Each scene shows the same named points in several views. A view is turned or mirrored, and shifted as a whole, has a little noise and may leave points out.
(in the rows, 128 means zero)

Scene 1
View 1
j_655: [ 63  94 140 110 113 197 115 239 129 113  83 150 175 216 137  84 110 139
 101 122 127 143 125]
j_47: [115 117 155 158 133 164 118 204 124 141  85 133 139 158 150 113 101 132
 102  98 122 120 119]
j_900: [108 127 134 127 143 136 126 133 142 129 115 132  92 129 152 103 111 142
  93 125 149 174 155]
j_497: [112 107 161 148 127 169 117 207 110 123  81 137 146 178 146  91 120 138
 110 105 124 136 121]
j_589: [102 113 139 149 131 151 120 164 147 124 102 147 108 149 162  91 108 134
 101 135 164 156 141]
j_674: [154 152 160 153 167 140 131 135 115 175 113  95  91  82 143 149  92 138
  89  75 105 131 132]
j_145: [117 110 162 138 130 158 115 206 103 121  78 130 147 180 145  97 125 143
 112  92 109 140 120]
j_673: [100 125  95 124 116  76  74 145 123 109 109 159 129 197 126 164 147 162
  50  73  56 162 167]
j_72: [101 129 140 123 147 164 129 164 142 150 110 120 115 125 146 121  87 138
  89 109 130 147 140]
j_485: [128 144 171  97 177 167 160 147 126 157 105  77  97  76 151 105  83 144
 121  95 129 165 135]
j_336: [101 124 138 171 138 214 132 158 156 180 132 136  97 115 142 112  70 112
  68 154 188 128 134]
j_451: [ 83 104 133 170 120 198 120 191 163 144 108 162 123 161 156  89  84 116
  87 159 188 128 132]
j_25: [129 133 165 127 160 167 143 153 122 152 105 102  99 105 149 101  97 138
 110 107 140 155 133]
j_436: [128 131 149 134 148 113 118 160 127 128  90 121 115 133 159 124 112 148
 108  80 103 148 138]
j_19: [114 127 149 141 142 181 126 168 120 158 111 120 116 135 133 119  98 134
  83 110 127 139 132]
j_556: [ 86 129 119 103 144 138 124 154 162 135 113 130 113 132 153 128  88 145
  85 110 124 161 158]
j_158: [149 121 168 131 138  98 109 180  79  99  66 117 136 172 148 108 156 162
 123  53  68 156 126]
View 2
j_436: [106 128 126 147 139 120 134 167 130 135 106 131  84  86 157 102  89 126
 135 154 126 130  90]
j_485: [ 79 133 103  96 129 128 139 119 177 114  90 130  74 111 118 127  57 121
 171 162 116  84  91]
j_497: [136 171 101 115 179 145 104 184 156 162 126 143  95  68 185 115 107 123
 149 152 146 137 106]
j_900: [111 139 114 131 135 163 114 127 148 134 121 132  77 139 147 116 106 132
 116 134 116 125  79]
j_72: [130 142 130 112 137 142 122 134 157 142 111 123  87 114 151 137  83 133
 137 142 123 114 115]
j_145: [130 169 108 125 182 127 108 192 155 161 124 145 101  58 185 111 101 126
 150 154 146 137 106]
j_556: [131 139 142 147 127 125 112 120 156 144 118 120  95 127 152 131  92 141
 115 136 112 119 103]
j_673: [124 128 195 211 173 108 133 206 115 143 145 135 115 111 181 102 100 172
  70 111 129 167  85]
j_47: [148 155 117 107 158 144 118 176 140 160 113 129  90  68 181 125  96 121
 152 155 140 133 128]
j_674: [ 93 103 145 104 125 147 172 164 123 108  89 121  67 107 129 124  54 130
 154 152 123 110 108]
j_655: [176 205 110 124 197 122  66 162 192 194 146 142 126  69 206 138 116 136
 136 141 147 135 129]
j_451: [185 175  97  83 140 199  81 123 151 176 127 120  81 117 187 148 127 118
 130 137 133 133 136]
j_19: [129 147 130  95 156 160 131 157 155 139 116 128  86 107 158 140  81 133
 146 139 134 118 120]
j_336: [164 151 115  54 123 215 115 109 152 147 113 111  68 146 154 169  94 124
 141 131 126 111 144]
j_158: [ 82 143 116 167 187  97 135 225 134 137 118 154  96  45 174  72  92 131
 144 161 144 147  67]
j_25: [ 99 139 103  96 140 153 132 137 160 126 102 132  73 109 137 123  79 122
 159 154 124 104  96]
View 3
j_485: [ 96  90 100  96 109 106 180 168 134 130  91 149 133 192 157  87 141 121
 129 101 117 143 131]
j_451: [ 84 120  87 112 118 134 129 188 158  86 124 117  92  97  63 189 149 121
  90 143 153 137 103]
j_589: [110 118  92 119 111 119 131 161 155  81 133 116 122 128  94 156 150  99
 127 124 137 128  98]
j_145: [ 93 169  87 108 112  94 126 108 109 119 108  99 129 118 136 168 171 120
 137 122 141 141  91]
j_25: [ 97  96 107 105 115 109 161 156 145 120  99 127 126 170 139 118 149 111
 123 110 126 143 118]
j_47: [ 89 144  85 112 118 108 118 124 131 135 109 103 119 124 119 167 169 133
 116 129 135 145 115]
j_497: [ 89 162  89 107 112 103 128 118 116 116 107 100 121 109 123 172 168 120
 127 125 147 144  89]
j_19: [ 91 122 105 114 130 110 136 165 138 123 107 108 114 156 141 157 157 115
 103 134 126 143 120]
j_336: [ 83  77 110 112 134 139 143 213 177 109 109 117  87 140  90 169 143 118
  68 143 137 145 129]
j_556: [115 133  74 129 119 107 120 189 137  93 147 139 135 173 130 143 147 115
 136 132 104 119 129]
j_673: [145 189  88 166 139  74  54 134 124  94 177  82 159 181 176 195 175  81
 163 153  78 108 115]
j_72: [ 99 120  88 116 123 111 134 177 139 114 121 128 121 164 131 144 150 121
 116 129 118 134 128]
View 4
j_145: [144 152 200 131 146 142 164 105 116 168 119 143 178  53  97 132 142 131
 141  94 172 122 149]
j_72: [114 156 148 148 151 160 144 103 155 151 155 123 160 117 115 146 144 138
 147 117 146 127 170]
j_47: [124 170 184 134 156 146 151 104 136 164 144 140 182  77 106 127 148 131
 122 100 176 106 151]
j_589: [106 150 156 138 162 167 157 112 128 142 161 180 172  85 106 142 150 131
 139 137 126 132 165]
j_158: [175 106 218 113 145  88 159 109 143 180  83 142 151  57  88 142 121 115
 161  88 151 121 117]
j_336: [ 60 189 118 160 152 199 146 106 145 129 204 132 171 110 125 123 174 156
 115 143 135  99 166]
j_556: [121 156 144 151 159 155 147 101 163 153 137 142 166 139 111 168 135 128
 161 130 134 155 179]
j_19: [107 162 156 149 140 158 152 102 145 154 150 112 161  98 112 132 153 148
 139 115 149 109 150]
j_673: [144 173 180 142 150  97 182  99 175 179  25 165 191 133  79 184 116 136
 169 152 124 151 105]
j_436: [140 128 176 128 161 115 141 105 168 163 130 141 153 105 105 149 129 118
 149 109 141 123 143]
j_485: [129  99 142 144 141 151 120 106 163 145 191  83 111 114 128 139 140 130
 165  88 137 120 182]
j_451: [ 78 199 148 149 166 203 162 109 112 136 183 186 202  78 110 126 170 144
 112 143 149 120 175]
j_674: [113 128 147 139 149 114 123 105 201 155 160  89 128 132 120 137 138 135
 139 109 132  85 127]
j_900: [109 129 142 142 153 153 152 112 152 140 153 158 148 110 107 153 143 134
 160 142 105 139 160]
j_25: [116 119 149 141 145 151 135 108 151 146 180 112 131  96 119 134 148 134
 151 106 133 113 164]
j_655: [138 197 193 150 143 192 184  98  76 168 108 156 214  51  96 140 152 142
 147 100 196 158 189]
View 5
j_556: [119 108 104  78 180 118 127 166  77  90 132 130 114 133 177 128 122 110
 121 150 149 116 162]
j_436: [130 124 122  92 172 121 108 140  86 116 129 147 142  89 167 125 137  71
 141 148 137 128 131]
j_589: [125 123 128  79 117  99 125 168  73 113 140 155 112 114 189 143 120 112
 134 119 133  97 168]
j_674: [148 153 102 120 179 168 131  93 109 107 125 150 117 103 158 130 121  74
 124 166 107 137 146]
j_900: [124 121 125 102 139 117 141 151  83 115 135 133 103 133 183 138 126 109
 123 133 148 114 145]
j_451: [124 129 114  51  94  99 122 182  65  95 138 176 102 115 193 152 102 138
 131 112  99  75 221]
j_497: [111 126 105  56 117  71 102 162  71 127 120 170 146  71 160 121 137  78
 149 122  98 106 172]
j_485: [150 174  72 127 181 119 170 134 120 128 149 148 134 139 155 115 121  74
 120 144 125 131 162]
j_673: [ 73  39 145  54 175 122  67 137  41  88  79 101 111  75 166 121 157  87
 134 173 155 143 102]
j_336: [137 151  96  83 108 139 148 141  87  88 135 167  79 135 186 153  91 142
 113 132  83  88 224]
j_655: [ 82 100  79  16 121  31  98 206  50 111 113 161 146  87 159 109 134  98
 144 117 102  95 206]
j_47: [123 132 104  61 138 103  97 151  77 110 124 175 142  73 164 128 125  82
 145 134  93 107 180]
j_72: [126 131  93  83 162 119 133 150  87 100 130 148 118 121 169 127 117 101
 124 145 118 115 177]
j_158: [109 112 126  85 155  83  87 133  79 149 110 146 169  47 147 105 168  30
 159 141 133 142  96]
j_19: [119 135  90  82 139 118 129 134  86 109 118 154 113 105 161 125 123  96
 125 144  95 116 179]
j_25: [140 159  94 112 148 117 152 135 104 126 139 153 124 122 164 125 122  84
 126 136 117 119 162]
View 6
j_674: [182 104 160 154 102 124 155 137  93 134 142 114 134 131 123  97 155 158
 135  99  80 165 122]
j_497: [123  58 112  93 103  89 126 168 139 128 101 143 117 179 143 105 155 113
 161 138 128 105 158]
j_145: [134  55 116 104 100 100 130 168 142 137  97 141 113 188 124  95 151 107
 168 151 131 109 158]
j_158: [153  66 143 138  97 139 123 153 146 138 113 144  99 206  61  62 147 118
 154 180 120 104 144]
j_72: [160  91 129 116 104 101 159 146 139 137 119 115 131 144 154 130 151 137
 150  84 111 126 119]
j_19: [154  86 129 125 104  90 151 159 119 134 116 125 128 154 163 124 167 137
 157  99 110 134 136]
j_673: [180 124 130 133 117 122 187 145 158 168 130 161 169 204  47 126 199 128
 184 163 152  69  92]
j_436: [160  88 141 121 104 129 144 137 141 133 128 128 128 160  96  95 146 135
 140 121 108 116 123]
j_655: [122  49  83  66 105  69 146 183 176 147  70 140 121 187 167 138 153  84
 190 131 159  84 156]
j_25: [158  81 144 139  96 110 136 143 132 123 124 107 103 146 161 109 142 150
 131  81  93 135 129]
j_589: [124  90 121  92 108  92 132 142 156 113 128 135 131 160 156 132 162 145
 131  87 118  82 124]
j_451: [105  80  99  58 115  56 136 157 139 111 119 139 151 143 202 154 171 135
 144  76 123  92 139]
j_485: [179  79 152 157  90 129 143 137 140 130 115  84  86 134 162 105 120 148
 129  65  82 156 123]
j_900: [152 105 138 130 106 108 145 133 158 121 137 122 121 162 144 132 166 160
 129  79 110  89 104]

Which points are out of place in each view (at most two, in the order of its rows)? Write none if all are in place.
view 1 => j_674
view 2 => j_497, j_336
view 3 => none
view 4 => j_451
view 5 => none
view 6 => j_145
